Each row is a point on a tangle of strands that fork, close into loops and nearly touch. The rows are in no order.
(in the rows, 128 means zero)
Points whose rows are less than 141 apart are linked; no others are. Some points are linked to none.
Gav: [169 145 143 134 110 103  87  92  84 127 170 127 109 113 127  54  85 141
 110 130 155 168 148 108  97 129 145 163 144 151 134 102 108]
kiru: [ 98 108 180  92 145 178 148 139 161 136 167  54 150 134 165 130 132 166
 156 150 157 119 155 145 158 117 127 172 122 109 151 115 150]
dasa: [121  94 117 122 146 119 118 142 134 141  80 128 188 129 142 166  98 142
 149 142 112  78 119 143 143 104  94 154 166 149 155 158 140]
Gikup: [163  87 168  81 133 128 112 110 141 175 135 102 147  99 144 147 114 175
 152 188 145  85 142 126 171  76 132 138 147 141 143 140 119]
tor: [135 140 120 137 105 107  93 116 126 165 145 160 123 105 110 130 143 136
 154 117  99 128 106  89 132 158 130 115 139 111 154 121 109]
Tef: [ 78 133 123 158 193 185 167 161 113  71 130 134 120 200 114 126 104 136
  87 126 149 125 165 199 122 130 113 144 142 168 126 121 132]
fozi: [129  76 120  86 139 111 113 136 186 207 128 107 154  68 144 138 197  93
 176 128 119 146 110  85 164 140 104 137 125  86 131 161 171]
Keze: [ 84 118 110 187 179 156 198 182  92  74 115 104 153 147 128 162 112 163
  92 123 155 147 153 167 142 139 125 174  82 100 129  84 133]
tik: [126 151 127  62 105 171 120 132 130 134 146 201 103 148 134 140 149 104
 104 137  78  78 127 147 122 148 135  74 152  98 139 149 120]
gezog: [106 147 178 151 172 184 133 108 148 141 182 115 111 140 117  64 132 142
 126 135 176 163 176 124 152 115 125 114 126 101 141 119 143]
Kule: [145 137 127 127 116  78  84 122 159 185  95 137 213  95 108 116 124 107
 161 163  95 123 117 145 126 101 107  93 139 164 119 182 114]
tamin: [155 146 119 129  92 109 119 141 100  89 140 151  72 149 144 164 119  87
  94  77 109 100 111 132  95 186 192  69 139 111 135 117  76]
sef: [198 142 168 115 109 128  89  80 109 140 205 104 134  97 136  70  89 144
 130 144 151 179 146 114 118 118 144 124 124 132 145  90 110]
Gaki: [129 135  91 179  74 133 197 115 134  74  90  88 120 128 142 161 139 132
 138  55  97 131 117 120 131 152 176 139  72  96 104  84 125]
Larud: [152 129 105 128 115 134 139 143 104 129  90 127 148 146 152 182  99 146
 127 124 106  66 126 126 128 112 119 149 118  95 149 135 114]
Gezi: [139 134 118 142 134 103  90 125 158 189 107 172 175 116 103 128 108 134
 171 178  79 101  95 168 146 113 108  76 159 168 128 170 106]
bas: [171  99 174 105 100 116 106 105 130 146 131  92 138 109 164 156  77 170
 160 157 155  91 144 125 159  67 145 124 104 134 128 107 127]
pera: [108 120  98  92 100 140 139 148 107 139 106 186 134 136 102 136 138  87
 107 144 105  85 113 138 120 143 120 116 186 110 148 157 131]
guba: [108 143 140 123 151 161 157 170  97  60 140 129 119 179 131 175 124 130
  87 101 122 100 139 189 117 140 137 115 126 129 142 121 131]
melit: [ 85 119  88 110 113 145 114 163 164 131 122 174 128 165 128 179 114  92
 142 115  81  76  84 181 108 178 118  48 151 134 150 159 114]
zifu: [126 134 124 154  80 106 101 103 136 142 135 176  83 101 112 127 131 134
 138 103  85 144  83  69 142 171 162  79 123 135 144  83  88]
los: [124 145 187  75 161 218 157 106 105 108 167 121 143 169 155 127 145 160
  79 131 154 115 168 179 120 135  94 138  86 139 133  95 167]
Puvo: [149 152 117 152  62 157 170 107 120  73 112 105 112 164 151 164 121 116
 115  66  77 104 120 129 106 149 173 108  85 106 119  99 108]
fadus: [120 133 102 108 106 155 118 105 166 200 138 194 143  91  89 107 163  90
 133 161  67 113  92 123 148 141 126  52 154  86 131 164 137]
Mobul: [134 118 121 129  86 130 128  99 198 139  56 113 152 129 151 163 105 135
 200 122  78  94 115 118 146  96 129 104 102 131 131 144 137]
gide: [188 116 152 107 125  92  66 110 124 188 186  98 126  63 148  84 122 152
 164 178 150 156 151 114 142 100 153 136 131 121 132 111 114]
Fafi: [105 174 137 155 147 150 149 136 132  84 120  86 166 178 143 104 114 134
 140 102 135 135 159 122 112 123 133 144 124 117 128 152 111]
nozo: [123  78  90 117 151 117 111 133 195 182  70 128 182 121 141 169 158 112
 171 114  92 107 102  91 126 148  69 145  84 131 133 151 147]
debir: [116 121 119 130 122  92 132 135 151 107 106 100 100 102 142 120 177 106
 131  86 155 193 133  37 137 151 154 164  90  85 108 100 126]
rez: [106 102 199  70 144 206 172 119 140 131 170  80 141 143 167 111 135 179
 105 140 180 107 173 159 149 119 115 143 100 116 147  92 158]
neri: [124 127  92 134 144  51  94 126 106 133  95 120 123 104 140 151 174  93
 112  79 139 192 112  41 110 151 141 155 132 121  90 136 137]
gibo: [122 113 167 113 117 150 183 145  93  96 156 139 106 149 135 138 148 152
  73 105 161 134 107 124 119 167 108 113  71 126 153  51 156]
famu: [ 94 105  87 100 103 160 125 132 149 187 115 197 159  98  86 116 143  82
 101 176  97  94  87 158 126 152  95  88 181 126 139 183 146]
Giz: [104 102 123 110 174 100 122 147 128 144 137 113  98  96  99  88 161 140
 129 143 187 169 134  98 147 102 119 195 162 139 106 134 157]
pino: [ 41 102  90 182 202 213 200 176 106  56 123 154 135 169 108 160 134 133
  89 122 149 137 165 176 149 130 116 138 129 122 132 112 145]
buze: [150 149  97 161  95  76  96 125 158 147  63 128 147 145 155 165 102 105
 151 121  78 102  91 121 106 150 171  87 118 154 111 157  62]
daza: [141 137  92 138 108  65  84 128 143 183  59 138 189 119 128 148 112  87
 137 143  98 124 106 107 100 131 120 101 117 158 105 180  93]
pada: [109 138  92 140 109  54  97 154  93 121 117 173  93  96  88 110 153  97
 109 132 138 167 110  98 112 131 128 158 183 144 115 124 142]
tepas: [131 169 144 157 180 147 114  96 144 140 163  84 151 124 123  68 120 143
 176 146 155 173 160 148 140 120 120 148 157 118 135 170 145]
Zum: [147 110 100 132  79 133 127  87 190 160  70 122 109 125 156 152 118 132
 175 110  90 101 115  81 144 102 140 125  74 103 107 126 110]
tosi: [134 153 116 150 121 122 158 145  91  89 132 142  64 161 102  74 114 112
  90 128 158 138 147 161  79 123 134 189 172 157 102 131 131]
ran: [113  70 108 109 171 120 110 132 191 187 109 116 203  85 140 152 177 109
 173 139 122 124 109 120 134 153  56 150 120 134 148 165 194]
Vas: [136  77  63 113 109 128 128 105 222 189  46 130 119 118 117 153 130 121
 183 119  80 125  87  74 146 134 102 128  62 104 100 130 143]
mip: [131 133 147 187 130 150 192 138 109  82 123  81 150 167 164 137 103 151
 103 100 155 151 149 144 133 127 140 144  54  97 111  73 105]
nani: [119 162 156 120  98 164 154 123 125  59 150 113  99 164 135 119 147 106
 112  76  92 134 142 113 106 136 164  88 100 103 121 117 119]
voz: [156 139 140 137  75 116 103 102 115  98 154 147  83 128 142 133 121 109
  75  86  99 128 119  92 113 177 191  85 120 131 124  77  81]
Bopug: [138 142 132 139 142 128 126 122  94 122 145 142  83 138 112  49 105 126
  89 137 197 168 164 118 110 124 133 186 135 136 120 100 136]
zavi: [ 91 110  72 145  84 127 149 175 152 106 101 156 117 156 132 193 125  77
 132 102  78  74  79 143 108 180 150  63 126 113 114 130  99]
Tevuz: [111 164 124 141 119 119 128 127 132 118 125 120 150 139 126 109 132 117
 140 106 107 137 124 108 121 156 122 132 140 125 146 150 106]
muf: [160 120  95 158 118  89 149 151  64 128  99 105 126 118 152 176 122 139
 107 106 140 106 109 110 136 144 133 171  88  83 125  84 112]
zivo: [114 119  96 217 185 122 177 166  71  91  89  78 124 151 113 153 115 144
 106 121 187 139 143 154 159  97 121 192 127 124  93 123 140]
gez: [ 90 132 125 107 103 137 165 161 101  94 149 165  92 137 112 141 168 124
 114 105 117 106 106 118 123 181 119 107 126 102 152  95 151]
repi: [168 137 153 111  92 176 100  63 155 153 148 173  72 132 136 121  99 143
 130 137  61 107 127 103 145 121 152  62 102 100 124 103  99]
nagof: [136 150  76 125 100  49  99 131  77 142  86 148 107  90 120 139 152  85
  84 113 136 164 124  69 110 141 156 147 160 123 101 128 130]
vumas: [165 150 189 106 181 176 126  74 106 126 211 156  90 128 116  49 145 128
  55 153 172 164 150 171 115 115 112 105 129 165 129 113 170]
Ziz: [134 106 107 103 112 130 112 104 182 214 130 138 154  55 114 116 169 100
 162 152  90 137 107  99 147 132 123 108 128  63 126 153 150]
Nafa: [ 99  96 148 108 140 149 161 141 161  99 131  49 129 128 153 126 144 151
 154 133 150 144 157 120 155  92 153 179  76  88 124  99 130]
Sura: [130 134 174 115 143 120 121 118 102 143 184 162 109 101  84 122 137 177
 132 146 135 120 110 155 162 119 121  93 154 174 163 101 146]
Dez: [151 143 137  85 111 182 116  90 138 131 143 176  95 164 144 149 102 132
 114 137  52  73 139 138 124 134 140  66 102  96 119 132 100]
dera: [123 194 181 111 127 154 116 107 137  68 196 142  92 140 130 115 148 115
 111  99 108 140 149 145 104 137 136  74 118 140 134 135 137]
zus: [ 86  78  93 141 155 138 134 160 126 106  60 113 195 126 127 179 113 108
 124 135 112 102 105 175 113 111  91 164 166 166 149 165 161]
Zifoz: [ 82 151 120 143 167 168 167 165 114  72 132 150  99 166  92  94 137  98
 100 134 152 132 151 153 107 123 116 129 187 155 116 162 144]
sevi: [185 113 161 102  74 143 112  84 118 142 132 137 116 118 158 140  64 163
 150 149 113  89 139 102 141  81 153  81  83 118 111 100 100]
Nonuv: [139 160 164 103 137 139 122 108 102  90 204 159  75 148 109  77 153 122
  86 122 127 140 138 186  94 146 119  84 136 165 142 132 135]
piro: [137 133  65 171  96 105 115 147 141 139  82 137 123 161 149 196 101  98
 125 108  93  90  83 131 116 166 159  93 135 112 112 148  52]
lilu: [ 89 133 106 171 152  95 145 163 132  95 127 128  98 113 121 111 171 144
 134 118 169 188 111  55 135 170 122 154 118 105 131 103 149]
Guma: [ 85 131 111 175 167 105 152 173 109  89  80 105 134 154 112 143 117 124
 114 126 165 140 131 137 126  95 112 187 146 150 115 159 136]
boru: [152 105 149 133 145 109 147 153 126 111 114  33 131 138 188 149 100 160
 161 137 192 141 166 101 149 103 150 197  52 100 107  99 114]
Gazup: [154 140 123 119 117 107 131 160  81  95 144 145  87 169 129 148  98 109
  96 107 129  88 118 186  91 160 146 109 148 146 136 128 102]
tutup: [102 123 106 136 142  87 135 137 111 126 122 153  93  88  64  91 174 119
 112 150 169 181 118 105 121 119 107 194 191 169  91 159 164]
dis: [177 166 153 128 107  94  99 116  83  87 153 142 117 165 135 123  81 136
 124 141 132 129 149 174  95 107 148 105 155 184 130 139  88]
Zefel: [150 139 133 152 160 101 103  98 162 176 143  88 185  94 124  79 137 124
 190 147 143 181 137 132 122 118 109 146 162 135 122 188 144]
lurov: [128 123 129 132 116 141  88 111 194 169  98 159 172 131 130 156  90 147
 190 170  74  98  95 141 164 108 110  83 135 132 157 141 123]
sego: [161 106 142 111 129  71  62  96 154 168 161 109 110  52 124  90 149 134
 159 124 134 192 124  86 144 117 157 135 120 106 125 104 129]
kefa: [171 150  98 189 123  66 122 153  61 127  90 110 122 138 131 166  99 142
 112 109 149 115 116 137 118 115 140 177 131 145 117 136 113]
puleb: [129 135 165 129 131 115 115 116 110 150 154 129 137  89  76 108 117 157
 155 152 126 125 118 167 143  84 123 111 177 194 133 136 135]
pipu: [173 161 146 134 115  90  96 117 111 126 146 148 147 123 102 107  91 142
 171 178 114 134 138 189 112  96 139  95 191 210 115 158  96]
rupi: [121 108 132 106 132  76 108 141 120 150 119 101 135  97 120 136 160 136
 149 125 162 132 126  80 134  85 107 164 148 129 114 154 145]
busor: [160 127 156  64 119 166 153 123  71 124 161 155 111 135 111 103 127 153
  78 140 142  81 151 166 114 111 113 165 171 155 140 123 150]
rus: [ 89 118  89 169 162 101 142 165 132 108  69 118 170 143 112 121 136  95
 131 119 145 142 116 155 100 126  88 181 156 169 122 172 151]
guden: [103 150 144 169 149 162 161 130 123  94 139 101 116 163 141  99  96 137
 113 114 175 161 178  97 135 121 137 127  95 103 133 100 110]
Velim: [ 67 117 109 100 191 173 147 153 161 124 116  82 192 129 154 111 148 122
 163 132 140 155 168 120 138 133 103 207 121  84 138 141 147]
bemik: [140  88 139  78 129  87  92 122 151 174 126  89 158  90 137 146 149 136
 158 162 142 128 130 100 150  64 124 142 146 138 104 182 133]
mulab: [137 155 184  96 170 205 138  84 107 103 203 140 111 153 154  71 148 137
  67 151 172 152 168 171 104 125  85 123  95 141 133 103 167]
neso: [110 112 182 118 112 122 136 131 102 127 176 151  88 108  89 111 135 161
 100 124 164 137  91 118 151 136 107  99 109 146 159  54 155]

How many points has the smallest loop of links through each point below? Write 0 if it is on no loop.
guba => 13
rus => 0
tik => 0

A fork is a point with three links, a tip a point with one. Leave the first point through the second and follow the links. Name the first fork or tip that comes.
sevi, bas => lilu
Gazup, dis => gez
Tef, Zifoz => sego
rez, los => Gaki

A tip is a point with one link. Name the tips that can be reached along the links from each point below, in the order of the rows.
pada => melit, lilu
mulab => Gaki, boru
Tevuz => gez, Zefel, sego, kefa

Name the points in between on the shortest way along the links from the first point to the second, in order.
pino, Zefel => Keze, mip, guden, gezog, tepas
dera, kiru => Nonuv, vumas, mulab, los, rez
tamin, neso => Gazup, dis, pipu, puleb, Sura
dis, tosi => Gazup, guba, Tef, Zifoz
